A landscape with many valleys, sampled at points; each row gives a point and its height.
From any point a ball rolls to the lowest of the 2 points nearest to it. It stops when none of these is lower. Distance is the straight distance between rows; heights are no part of it.
z_324: [174  67 120 108 173 135 157 163  98 106 166 101 118 122 117 117  85 127
 123 133 190 101 178 127 118 110  92 140 116 174  79 136 206 123 148 150
 121  78 144 133 119 107 162 131]  height 617
z_780: [118 181 143 106 115  64 142 104 145 150 169 103  92 104 132 107 136  91
 136 122 130  99 160 154  99 164 124 149 122 111 159 156 179  85 130 120
 115  78 111 157 119 135  78 185]  height 717
z_943: [127 180 143 149 173 105 139  96 138 145 180  95 128 114 152 141 128 144
 151  78 144  93 142 150 140 172 113 165 111 173 105 167 123  73 140 130
 138 105  97 148 149 117 109 192]  height 678
z_741: [134 131 130 126 191 112 161 155  98 130 158  91 102 116 139 134  80 115
 126  75 136 112 177 169 134 130 115 201 102 167  60 144 110  80 162 143
 149 105  84 125 120 139 120 161]  height 646
z_65: [127 143 172 134 110 125 158 159 113 156 134  91 128 123 119  80 120 101
  90 178 127  93 116 171 187 140  72  68  79 120 181 201 121  81 134  89
 143 189 133 194 124  96 190 116]  height 695
z_385: [159  72 102 128 138 199  91 100 125  87 123 147 163 153 145 142 112 174
 122 114 174 146  96  80 152  89 132  97 140 152 114  94 121 208 121 141
 121 141 149  93 173 107 179  85]  height 349
z_868: [109 143  99 128 115 123 102 121 138 124 124 147 139 105 110 141 147 124
 128 121  90 152 130 114  97 119 161 173 164 125 102  82 119 140 115 166
 108 119 115  63 122 190  80 142]  height 513
z_290: [100 135  83 122  89 154  86 122 155 112 106 177 148 116  94 135 146 116
 128 131  59 158 126  97 116  86 174 156 179  99 110  75 107 157  92 150
 108 140 114  48 118 212  85 116]  height 539
z_241: [113 106 192 156 105 118 153 193  85 131  91 111 154 155  96  75 115 108
 101 209 100 135 116 145 146 109  86  78  80  89 150 147 117 101 147 110
 152 204 144 169 113  80 193  72]  height 321
z_809: [130 152 119 138 184 122 139 123 122 136 163 106 133 122 150 136 114 131
 143  69 132 102 150 152 152 152 128 203 115 181  68 144  93  82 154 146
 148 120  86 124 150 141 113 175]  height 660
z_252: [137 141 141 171 159 101 146 132 104 142 125  92 125 142 145 179 147 180
 149  60  94 156 116 118  95 156 168 215 155 161  73  78 110 122 139 131
 136 111 104  91 145  99  73 178]  height 312
z_688: [152  91 127  75 140 128 142 125 127 100 165 123 126 111 110 121 115 127
 109 169 190 104 155 128 131 128  94 104 135 132 142 129 213 116 124 146
 110  69 145 157 120 116 148 132]  height 150
z_399: [141  95 159 108 126  84 174 160 103 104 140 111 105 136 111 148 119 137
 135 155 148 145 160 140  45 135 111 158 131 124 121  96 205 130 147 140
 107  46 173 148 110  73 125 142]  height 222
z_633: [153  86 124 128 153 192 125 148  91 110 143 124 166 132 134 118 106 165
 106 140 181 110  88 109 179 109  93  82  99 158 117 136 123 165 139 125
 135 171 144 135 187  74 198  84]  height 127
z_642: [105 124 129 132  96 146  97 142 137 144  95 178 136 143 115 111 128  90
 123 156  83 123 112 118 144  81 137  92 122  63 181 141  94 157  90 103
 144 201 142 135 116 147 137  81]  height 711
z_553: [135 116 134 115 142 184 119 124 124 132 133 135 133 113 142 120 131 122
  99 149 163 104  75 144 207 125 106  53 104 133 174 176  88 147 117  96
 120 193 144 155 162 115 184 108]  height 572
z_533: [104 116 147 114 100  78 155 166 113 122 123 120 105 128  97 116 121  96
 127 164 120 143 156 147  56 122 123 156 125  93 141 121 185 114 144 144
 130  87 154 145 103 114  95 124]  height 223
z_829: [159 124 109 108 192 105 157 164 102 119 176  88 104 114 130 126  66 103
 110  98 161 105 193 166 125 122  89 179  93 173  55 155 149  85 169 147
 147  94 104 144 127 139 153 148]  height 640
z_192: [122 100 120  93 113 118 110 125 139 106 130 153 131 124  93 122 123 110
 118 168 139 144 137 121  84  92 130 134 149  98 144 114 171 150 118 163
 112  98 148 118 122 150 115 112]  height 417
z_349: [118 119 159 119 115  87 162 169 108 127 126 106 120 133 107 115 122 123
 128 162 136 128 147 138  82 133 106 135 109 117 137 140 165 102 143 135
 128 111 146 155 115  85 126 133]  height 208
z_655: [165 105  94  98 175 116 149 160 104 113 184 104  97 101 131 129  59  90
 113 104 142 118 193 149  97 112 116 186 117 166  39 115 164  95 152 166
 111  75 112 121 112 155 132 143]  height 632
z_579: [109 139 179 102  92  76 167 147 122 149 144 108 100 115 117  85 130  95
 101 179 121  94 144 164 136 143  80  73 102  96 195 178 150  81 145  98
 137 130 132 206 101 100 151 133]  height 691
z_46: [128 117  82  93 126 160  81 117 151 102 118 169 149 118  96 119 121  96
 109 160 128 143 130 114 130  75 137 121 158 101 129 118 113 157  86 170
 122 153 134  85 144 181 128  86]  height 614
z_732: [119 157 132 122  89  70 138 103 147 133 142 130  90 126 123 131 151 119
 133 125 106 133 141 136  76 150 153 140 146  96 150 114 170 128 117 123
 108  72 124 129 110 142  70 155]  height 758
z_360: [138 128 137  46 131 109 152 107 138 133 175 130 101  92 115 105 132 110
  79 174 170  74 150 158 175 153  82  73 138 116 188 169 166  94 119 114
 114  92 135 194 110 142 162 134]  height 761
z_739: [113 172 175 140 114  84 167 163 111 164 129  86 128 140 111  67 114  94
 118 155 115 102 171 171 156 152  84 128  62 117 163 196 126  34 159 110
 175 181 105 180 108 115 135 143]  height 674
z_272: [131 106 124  99 148 147 119 146 121 112 133 134 142 111  94 116 105 107
 106 160 164 122 136 124 123 102 106 117 118 127 119 147 141 126 121 158
 133 142 143 120 142 144 138 101]  height 582
z_128: [117  86 112 155 119 160 111 158 114 106  76 149 155 147 123 163 132 160
 135 132 111 177  87  91  91 105 153 143 139 121 112  80 111 171 117 150
 131 138 153  85 131 103 121  82]  height 218
z_318: [122 178 125 161 149 122 110  83 150 162 141 117 131 116 159 142 152 147
 149  88 108 115 115 129 138 165 139 147 125 154 126 144  97 109 111 126
 133 135  95 125 151 141  99 169]  height 464
z_319: [147 129  93 182 169 184  89  82 143 134 116 127 152 116 163 167 140 177
 143  65 136 145  88  96 152 149 150 149 146 188  77 104  74 157 117 135
 126 145 100  81 175 133 139 140]  height 426
z_291: [132 169 143 150 147 106 133  82 148 156 143 106 108 132 183 144 150 158
 152  91 136 110 106 139 149 193 134 106 113 160 148 157 117 120 133  89
 127 106 124 174 152  92 127 169]  height 716
z_407: [168  88 107 123 168 200 108 110 121 112 161 117 158 120 138 122 107 167
 118 111 187 101 109 100 180 126  94  91 119 171  96 133 130 158 133 136
 125 154 129 125 179 104 179 101]  height 268
z_799: [ 97 134 141 122 146 106 175 215 110 104 122  86 104 128 120 127  71  79
 132 100  93 137 185 162 116  95 144 186 103 115  69 115 112  73 170 141
 177 126  86  95  91 142  90 133]  height 657
z_458: [123 154 108  98  73  84 105  81 163 135 142 153 100 112 109 118 148  95
 129 148  90 130 152 141  94 123 145 119 168  81 164 119 162 137  92 138
 109  80 120 113 103 185  78 157]  height 768
z_816: [108 136 173 195 135 140 135 123 125 171  99 123 135 153 181 151 158 179
 157  98 134 121  72 125 155 178 143  95  99 166 154 140  81 150 148  62
 128 151 156 167 146  67 154 138]  height 406
z_239: [131 142 139 137 157  96 162 151 101 139 141 101 115 134 130 155 115 120
 134  82 124 129 156 144  85 143 137 206 127 147  83 108 136 100 158 148
 130  94 118 118 130 109  87 164]  height 266
z_329: [125  93 173 153 150 136 162 211  72 111  83  86 160 154 116 118 118 140
 136 144 130 140 134 148 127 116 107 140  84 130  74 134  97 100 174 135
 177 183 127 127 118  75 164  81]  height 326
z_464: [ 87 140 150 148  98 125 136 178 121 142  97 155 138 136 114 101 124 111
 150 133  59 124 126 120 114 106 150 134 124  73 144 121 112  86 124 122
 168 201 105 119 104 143  96  99]  height 721
z_244: [110 140 154 182  69 132 103 108 141 161  75 166 120 187 171 144 172 148
 171  99  90 148  76 115 142 145 164  99 130 108 184 119  93 167 122  56
 124 148 146 151 113 120 110 137]  height 407
z_532: [108 165 146 211 114 129 122  95 130 173 101 143 124 166 188 157 168 174
 182  72  74 141  74 120 135 174 171 138 102 142 140 125  86 126 127  65
 144 152 126 138 135  97 104 151]  height 405
z_959: [137 126 165 136 145 110 179 198  73 124 114  70 149 148  97  84 107 110
 102 170 149 119 157 163 164 113  70 123  59 138 109 174 129  64 174 136
 167 178 130 157  99  98 191  97]  height 664
z_108: [112 141 144 167 127 142 108 115 136 154  97 137 139 141 160 138 148 152
 155 107 119 138  88 113 144 146 144  99 107 133 151 137  92 149 124  89
 126 161 146 140 144  92 130 124]  height 437
z_925: [142 152 129  65 112  86 131  69 164 123 164 131  88  99 126 117 142 115
 119 165 141 113 161 137 123 158 124 104 166 105 171 135 173 123 116 128
 102  50 125 162  99 169 108 159]  height 718
z_488: [146 145 113 131 106 136 105  53 179 113  98 145 108 143 167 170 167 170
 143 110 149 157 101 112 145 158 161 101 169 157 154 104 109 181 121 104
  96  88 141 134 118 135 133 140]  height 672
z_150: [107 181  92 134  98 134  75  84 170 160 132 172 125 111 134 112 153  98
 141 111  71 123 108 109 163 118 150 114 156  99 152 144  96 124  74 108
 130 171 102  90 130 202  97 138]  height 580
z_570: [108 108 154 106 114 109 162 225  88 111 104 105 133 146  77  81  96  61
 121 193 106 136 180 150 123  76 106 138  91  82 122 153 151  75 164 151
 162 182 126 136  78 134 144  74]  height 295
z_57: [159  58 121 101 145 163 146 111 123  85 147 115 146 141 142 133 119 190
 126 145 201 126 132  91 138 124 118 108 161 166 123  65 204 190 134 130
 121  66 153 139 144  70 180 107]  height 142
z_375: [168  89  93 126 178 189  99 114 106 114 158 125 151 120 129 131 110 150
 129 108 178 120 127  91 155 107 128 134 134 170  62 129 122 162 133 171
 130 141 122  94 167 138 152 103]  height 387
z_254: [ 97 132 149 153  86 133 119 173 115 145  86 171 134 144 115 107 123 108
 141 158  59 131 111 116 115 101 141 105 115  67 165 122  97 124 120 108
 165 208 141 146 107 129 133  87]  height 719
z_487: [ 90 161 141 138 119 120 141 167 119 142 119 134 134 127 122 117 124 106
 150 119  78 115 143 134 119 113 153 171 127  93 110 124 112  74 132 140
 170 164  94 116 117 152  75 122]  height 725
z_9: [139 139 127 136 179  92 163 150  96 130 144  96 113 129 141 162 120 144
 138  62 100 160 142 139  82 160 160 225 149 156  61  76 125 114 156 131
 130  88 103 105 132 113  73 184]  height 287
z_538: [117 105 130 125 105 168  89 141 128 128  86 180 148 151 115 118 134 102
 104 154 100 132  88 126 174  68 131  70 122  77 207 140  69 181  85  94
 120 221 163 141 130 139 168  79]  height 696
z_719: [143 119  93 181 139 189  89  99 144 124  93 150 158 138 159 168 144 177
 138  85 131 155  74  85 148 128 164 120 143 172 104 104  71 185 106 128
 120 154 135  87 163 108 153 117]  height 343
z_974: [158 126 128  56 143  99 167  93 144 130 189 124 103 103 138 126 141 138
 100 178 199  82 151 143 166 180  85  86 141 145 167 139 193  99 123 121
 111  45 141 196 104 125 159 149]  height 776
z_857: [114 121 170 133 116 116 157 219  82 130 101  92 154 150  82  77 118  81
 107 189 111 129 149 146 145  90  87 108  75  81 134 160 118  63 158 131
 169 213 117 155  91 109 175  70]  height 305
z_312: [110 129  86 111  98 140  74 118 152 130 104 177 143 118  97 113 132  86
 122 144  77 135 124 110 131  77 142 107 150  71 153 122  97 146  84 138
 123 175 123  85 125 183 108  94]  height 626
z_950: [162  85 131 123 149 148 144 106 123 107 134 117 145 138 154 146 129 197
 133 119 187 120 109  97 119 153 112  93 142 175 121  95 155 179 147 116
 114  80 152 142 150  65 174 129]  height 201
z_296: [155 110 105  73 155 159 112 123 129 109 169 131 134  94 101 100  97  92
 108 151 187 103 156 125 148 104  99 117 136 144 119 147 161 118 102 161
 113 125 137 121 139 175 147 130]  height 538
z_975: [128 184 147 129 158 109 129  69 151 157 170  99 123 101 170 132 143 144
 142  95 154  85 125 137 163 195 112 108 112 170 142 173 114  89 125 111
 120 108 105 174 153 113 120 188]  height 699
z_998: [159  99 148 138 154  89 185 168  87 117 131  92 109 149 120 162 109 156
 136 106 146 146 148 135  42 143 120 189 134 154  90  93 185 131 166 138
 120  58 167 139 120  54 123 154]  height 234
z_705: [136 132 139  80 139 132 151 108 129 144 175 117 121  88 123 103 136 116
  78 161 177  76 120 155 201 162  75  52 117 136 180 189 132  98 121 107
 117 122 134 193 131 128 176 130]  height 739
z_834: [147 132 115 173 189 160 112  93 117 142 141 103 157 124 165 160 135 176
 152  61 144 126 104 110 145 162 134 160 129 193  72 136  77 136 129 139
 143 143 100 107 185 106 132 155]  height 495
z_444: [ 92 122 128 112 125 107 146 202 105 129 114 132 114 123  90 107  98  55
 129 151  91 140 173 146  91  85 142 167 128  82 117 121 145  90 148 152
 137 136 115 114  94 162  87 100]  height 274
z_213: [156 126  82 152 113 172  95  73 160  97 113 139 126 123 143 172 140 200
 138  90 142 163 101  92 120 127 152 137 179 177  95  83 103 200 105 142
  93 106 127  77 147 143 136 141]  height 615
z_758: [147  96 139 160 156 174 127 106 120 127 110 125 159 147 174 148 133 193
 139 108 170 126  76 105 152 158 120  86 114 173 122 117 104 190 147  94
 119 129 156 139 164  52 180 111]  height 297
z_326: [109 143 122 190  99 134 124 139 126 156  89 142 130 161 154 181 163 179
 164  78  55 182  80  94  95 150 184 165 143 125 112  67 101 135 119 106
 122 130 118  80 125 113  75 135]  height 368
z_443: [104  81 131 154  99 122 128 157 127 102  68 145 137 170 121 152 130 171
 141 152 104 177  95 111  71 108 154 121 138 105 141  79 130 180 120 127
 123 107 175 117 124  82 122  94]  height 185
z_772: [ 93 154 122 101 100  63 155 159 124 142 145 142  94 112  88  90  99  40
 128 150  86 124 183 158  73 106 145 180 138  80 132 119 175  81 151 142
 121  97 111 122  93 168  65 142]  height 252
z_466: [134  91 170 149 151 113 177 214  74 120  92  80 143 157 127 141 114 156
 144 123 117 152 133 139  88 127 117 170 108 145  77 110 119 109 181 137
 169 139 135 133 122  54 134 105]  height 336
z_403: [112 160 171 118 103  90 158 150 121 164 145  86 116 112 116  75 122  92
  92 171 123  83 152 174 172 153  73  88  80 123 192 212 135  61 140  97
 146 175 114 200 116 112 154 144]  height 682
z_400: [102 160  89 121 120 153  69 117 161 143 117 169 155 111 111 105 141  90
 131 119  67 119 121 108 165  93 149 124 143  91 133 133  72 124  82 131
 133 194 107  83 139 201 110 108]  height 606
z_139: [109 157 170  97  95  55 169 123 135 147 152 113  83 121 143 102 150 101
 110 163 128  91 140 164 122 182 101  90 119 101 194 169 170  88 148  90
 122  84 130 212 100 105 115 157]  height 698
z_267: [166  92 103  98 173 110 153 159 104 105 174  99  98 114 123 128  78  99
 112 137 166 118 203 137  83 114 102 167 125 158  71 111 205 107 145 160
 105  53 142 135 111 130 140 148]  height 624
z_830: [113  64 146 122  94 109 136 154 119  96  87 143 139 150 108 140 127 139
 127 180 128 163 116 115  68  91 124 115 127  98 160  89 174 173 131 141
 122  95 178 129 121  81 143  89]  height 154
z_199: [153  82 136  98 145 108 160 138 127  98 160 118 117 125 121 136 124 147
 128 153 191 122 163 131  84 128 106 135 141 149 124 103 217 132 143 143
  99  43 160 146 116  87 139 136]  height 202
z_485: [127  77 148 121 116 123 146 163 107 100 122 128 148 138 107 127 114 135
 121 165 152 139 132 128  92 107 104 120 112 125 133 118 162 140 140 149
 130 111 160 145 129  79 143 104]  height 186
z_752: [127 148  99 120 149 164  87  96 155 130 133 147 151  96 123 119 127 110
 123 120 133 116 125 118 175 116 126 116 130 130 125 156  90 135  96 147
 123 162 112 103 155 178 131 125]  height 236
z_730: [121 156 117  73 101 106 108  74 167 144 149 139 106  91 108  99 133  82
 122 150 108  94 147 145 158 132 129  83 153  94 186 163 130 133  90 127
 114 130 106 148 112 192 115 140]  height 798
z_364: [126 177 153  96 124  60 158  98 143 154 176 102  88 110 144 120 145 120
 126 130 163  80 155 149 123 195 108 114 122 129 160 166 180  76 138 107
 114  66 123 203 121 116 104 175]  height 706
z_224: [144 103 145 133 136 168 128 179  75 115 121 114 161 130 112 106 107 137
 103 166 165 110 101 140 170  97  80  90  87 136 129 154 117 131 148 128
 147 195 145 142 158  82 203  74]  height 247
z_875: [113 134 160 169  83 164 100  95 140 170  73 171 132 176 169 152 189 143
 150 100 115 136  67 117 184 140 157  79 129 124 183 155  65 176 117  46
 130 180 148 146 113 129 128 135]  height 436
z_303: [108 143 135 163 127 141 115 138 128 157 107 138 138 129 130 123 127 118
 140 135 103 119 110 130 145 134 136 113 105 112 152 146  92 116 114 116
 149 185 125 146 141 123 126 108]  height 465
z_754: [146  87 116 150 157 156 127 117 117 123 119 123 148 130 154 157 119 186
 145 105 156 133 101  95 109 146 121 118 126 168  98 111 122 170 137 134
 133 120 142 125 164  67 150 126]  height 246
z_174: [136 131 147 143 144  85 163 145 109 133 136  95 112 132 129 146 127 147
 145 106 134 135 142 133  71 152 129 180 130 142 108 114 166 113 152 129
 129  84 145 139 133  73 109 162]  height 248
z_245: [100 135 128 108  84  60 156 143 123 133 143 142  86 131  97 107 127  80
 124 153  91 137 160 144  42 119 142 176 143  71 148 104 199 109 141 145
 115  81 137 121  95 136  67 148]  height 237
z_218: [116 167  94 139  64 135  82  69 178 150 101 177 112 141 138 144 168 131
 148  97  73 155 110 118 138 125 168 106 162 107 157 112 102 166  82 103
 101 127 103  91 111 189  96 149]  height 536
z_934: [103 192 133 133 138  69 146 105 141 158 166 119 106 111 138 114 131  96
 138  89 113 104 156 158 108 158 138 178 124 123 122 147 147  75 146 135
 133 105 102 135 129 157  65 197]  height 727
z_977: [139 128 150 115 143 146 157 144 118 143 152 105 135  98 132 101 123 131
  91 162 169  79 107 156 193 143  65  61  90 141 160 195 123  98 135 105
 124 161 139 176 144  92 192 119]  height 715
z_776: [131 113 116  49 115 122 120  91 163  99 166 147 120 102  95 110 113  86
 111 177 158 122 163 134 116  99 114 120 164 105 160 129 187 134  99 160
 100  71 138 135 106 197 126 143]  height 320
z_590: [112 133 146 121 152 109 186 209  99 109 112  75 112 139 113 109  80  84
 128 119 123 135 185 167 137  98 119 170  86 116  85 154 111  60 175 139
 181 155  93 130  84 131 124 118]  height 659
z_509: [155 106  91 158 149 199  87 100 125 105 115 143 159 127 144 149 131 164
 120 104 166 145  92  80 148 118 139 115 141 154  94 114  89 185 117 146
 130 165 130  82 173 121 167  98]  height 244
z_736: [142 122  76 142 131 173  92  97 136 101 117 148 150 108 119 153 136 159
 132 102 125 157 105  95 120 120 157 153 159 160  74  82  99 168 110 168
 108 130 122  55 149 173 120 124]  height 573
z_905: [119 172 101 134  74 108  94  74 173 173 132 182 107 119 142 113 150  98
 153 110  56 121 124 133 144 129 154  92 150  88 166 141 118 131  82  97
 116 140  96 110 112 190  77 155]  height 558
z_952: [130 166 121 145 118  87 135  93 145 136 150 109 101 124 131 145 152 142
 139 102 103 139 130 129  71 165 155 171 155 124 121  95 161 126 125 133
 107  67 123 108 125 140  69 179]  height 751
z_558: [143 129 138 160 167 130 133 102 122 143 136  97 140 119 159 152 141 179
 158  76 142 126 126 126 113 171 139 155 127 175  91 127 113 121 135 139
 126 110 113 119 160  85 128 164]  height 535
z_391: [108 131 108 134  89 120 106 103 152 127 112 154 121 137 121 138 148 124
 143 137  92 153 117 115 101 122 149 122 149  99 145 108 130 153 104 132
 113 108 125 106 120 151  93 128]  height 461
z_343: [142  97 138 139 154 158 137 191  81 119 109 104 158 132 117 120 112 137
 120 150 152 127 116 130 139 102 105 123  89 139  80 141 102 133 160 153
 156 189 140 125 149  88 167  66]  height 303
z_445: [155 159 119 144 123 118 128  52 168 124 125 116  92 135 176 170 167 190
 148 103 138 127 115 106 124 193 149 112 162 155 129 108 120 155 138 100
  94  57 133 152 129 123 129 166]  height 690
z_656: [121 136 106 133 131 132 117 108 133 128 129 133 137 108 120 135 133 128
 132 128 116 145 126 115 103 132 147 153 138 135 107 122 125 130 116 154
 112 112 120 100 131 152  96 136]  height 486
z_292: [167 112 104  90 143 179 100  89 144  93 166 146 147 105 121 116 111 126
 109 136 188 111 135 102 167 111 108 100 152 146 130 132 143 157  94 164
 111 124 134 112 150 166 165 114]  height 463
z_769: [137 179 136 158 123 110 120  49 160 154 123 117  96 141 196 166 183 180
 164  75 138 136  92 119 145 212 157 114 142 164 143 127 105 142 138  81
 107  85 122 151 134 110 111 176]  height 704
z_667: [131 154 179 156 137 104 172 178  95 152 127  59 142 145 117  86 115 118
 104 152 135 109 156 166 169 144  68 117  43 138 132 189 115  46 173 111
 172 176 113 172 117  90 171 132]  height 669
z_406: [111 147 132 200  85 141 113 118 132 164  78 156 123 178 168 170 169 172
 170  73  74 167  65 102 114 150 182 136 123 129 147 100  94 160 111  69
 127 145 138 115 119 109 101 132]  height 386
z_513: [150  91 118 116 155 151 127 152 105 113 153 114 140 121 119 122  96 137
 116 142 185 110 139 120 129 111  93 123 115 161 104 136 161 127 143 158
 134 120 137 141 147 114 153 113]  height 604
z_859: [109 122  77 117  71 122  85 105 166 116 105 183 135 132  94 135 147 123
 120 149  67 163 122 103 102  74 156 131 176  81 150  81 119 177  81 143
 112 121 128  68  99 191  98 109]  height 554
z_909: [150 137 125 124 121 104 129  84 149 103 147 111 106 118 132 147 142 164
 140 118 146 147 134 116  71 158 144 149 171 135 111  95 174 149 124 136
  91  42 134 122 117 130  95 168]  height 741
z_29: [133 109 122 121 131 195  86 118 131 129 108 158 151 139 129 123 136 105
  93 145 146 117  74 139 205  95 123  70 112 106 192 165  55 175 106  93
 114 218 152 137 155 123 186  89]  height 647
z_162: [142 122 116 100 143 161  96  87 151 117 150 135 136  99 124 119 125 115
 111 129 166 121 109 121 173 130 115  77 135 131 152 148 116 151 101 130
 111 150 134 127 144 148 151 119]  height 369
z_177: [128 162 104  76  84  99  99  51 180 123 141 162  94 111 129 117 152 108
 127 143 104 131 147 130 142 130 141  94 184  93 183 137 130 152  95 124
 100  86 113 130 107 200 107 147]  height 781
z_976: [151  85 119  56 140 134 134 111 148  82 176 132 125 104 107 112 104 106
 109 172 200 111 180 128 132 106 108 121 161 131 143 116 217 130 102 162
 100  59 142 136 112 166 151 131]  height 232
z_367: [107  99 138 110 117 102 140 193 105 121 109 129 120 129  81  96 102  73
 114 184 118 138 160 136  98  87 112 142 115  90 126 143 148 105 145 159
 143 153 134 133 103 137 125  89]  height 286
z_684: [134 119 161 124 155 113 176 216  92 104 100  68 139 152 101  91  99  88
 114 140 137 129 177 160 158  97 100 138  66 121  83 168 108  56 188 133
 182 177 116 136  79 121 167  84]  height 661
z_851: [113 147 136 130 176 110 167 179 116 113 143  93 111 133 136 142  84  98
 133  69  97 121 174 176 133 121 145 199 106 148  58 120  93  69 165 140
 177 124  78 111 121 141  96 167]  height 652
z_340: [100 178 130 140 124  85 144 139 124 154 145 135 117 123 132 124 120  98
 135 100  82 116 156 143  99 147 156 196 137 109 111 117 133  77 139 134
 146 121  92 112 120 162  58 158]  height 731
z_446: [137 120 151 188 156 173 117 100 129 158  96 137 158 148 185 157 157 184
 139  91 155 126  66 115 175 161 134  88 112 179 135 146  72 176 147  70
 122 162 152 153 162  70 177 132]  height 360
z_126: [113 108 174 146 117 139 149 179  97 126  97 111 144 138 118 101 114 136
 102 193 138 130  99 149 145 116  85  68  88 115 158 150 111 138 144 106
 139 190 164 161 138  71 184  88]  height 304
z_144: [122 146 136 138 143 154 112 134 127 157 129 131 139 113 121 117 122 107
 108 144 135  98 100 139 183 125 112  85  94 123 154 171  91 116 117 107
 144 195 124 155 155 131 153 106]  height 503
z_333: [120 154 120 170  92 177  75  91 161 160  86 184 138 161 151 163 173 146
 158  73 104 146  72 103 181 125 168 101 140 130 156 134  63 171  95  72
 114 177 127 109 124 154 129 131]  height 477
z_704: [132  80  87 102 130 192  82 135 129  80 105 168 164 137 104 120 122 121
 103 153 137 157 111  97 137  46 145 129 144 104 111  95 105 185 101 185
 124 174 140  58 151 159 144  60]  height 576
z_179: [125 136 144  60 102  66 153 109 141 133 158 125  81 117 126 106 144 111
 118 176 144 100 146 149 113 168 108  95 129  86 182 141 192 110 135 108
 114  53 139 193  96 123 115 153]  height 705
z_201: [148 141 125  88 126 107 135  80 157 106 166 123 103 118 133 132 143 143
 124 152 160 129 154 130  94 151 123 129 162 128 143 110 185 133 124 136
  93  38 141 143 103 145 105 159]  height 730
z_683: [ 88 157 136 112 114  85 165 185 116 136 134 127 104 126 102  96  94  48
 131 124  81 118 195 163 107  99 148 186 119  88 116 129 146  57 157 134
 160 138  95 116  95 172  81 125]  height 265
z_414: [ 98 108 115 119  99 114 104 129 142 114 106 162 129 138  98 125 130 114
 120 167  99 148 118 122  94  98 135 109 134  80 168 117 134 162 107 132
 133 123 148 125 113 137 115 101]  height 443
z_396: [105 183 139 192 144 110 127  98 131 159 127 120 126 145 175 153 153 171
 163  70  97 127 105 133 134 179 160 152 105 150 120 136 102 102 132 100
 151 143 109 137 148  91  97 156]  height 424
z_832: [142  65 107 137 125 174 107 126 124  87  93 151 166 157 126 146 121 174
 119 136 149 174  88  90 101  91 139 117 135 128 131  80 118 197 111 149
 128 138 158  86 152  96 158  81]  height 270
z_59: [117 174  89 167  78 165  71  84 183 159  96 186 127 146 133 159 172 150
 159  87  73 158  87  96 154 131 178 125 160 124 130 108  69 172  77  94
 102 153 107  72 128 173 111 133]  height 511
z_751: [148 146  96 156  92 171  78  60 175 115 100 158 120 133 161 175 160 177
 149  87 135 163  82 103 143 143 159 109 167 164 120 102  80 195  99 108
  93 114 128  90 134 155 144 143]  height 645
z_766: [120 116 104  76 112 103 119 106 154 102 143 152 117 103  83 110 119  81
 120 175 131 142 164 125  79  80 128 153 169  94 149 109 180 140 107 169
  99  75 137 107 100 203 109 135]  height 377
z_58: [148  84  95 124 169 194  92 141 103  95 133 136 159 116 116 136 110 124
 118 107 151 136 116  95 134  95 145 159 150 149  51 105 100 152 129 190
 135 158 112  65 159 160 126  87]  height 472
z_477: [137 106  77 127 135 184  84 119 134  86 110 161 159 107 109 137 132 116
 106 115 130 158 115  99 137  92 154 148 165 131  75  89  90 157 104 185
 121 153 116  46 137 184 117  97]  height 529
z_716: [120 139 123 160 139 122 123 137 115 140 105 121 145 136 143 178 145 168
 146  75  75 158 104 107 102 147 175 185 151 148  85  75 103 128 130 134
 127 124 109  73 140 121  73 145]  height 342

Two balls start at each pair of points below. Name the first point that both come to, or write none.
z_716 / z_868 -> z_688
z_739 / z_943 -> z_741
z_290 / z_326 -> z_688

For each start below, name the point where the ball stops.
z_487 -> z_57
z_303 -> z_57
z_291 -> z_752
z_859 -> z_688

Call two points neighbours if one is among the 2 nearest of the other. Go from one point of each pair to the other, from neighbour to neighbour, staying as low as possible. Name the highest point that can't be avoided.
z_509 / z_633 -> z_385
z_57 / z_752 -> z_400
z_57 / z_688 -> z_199
z_633 / z_830 -> z_241
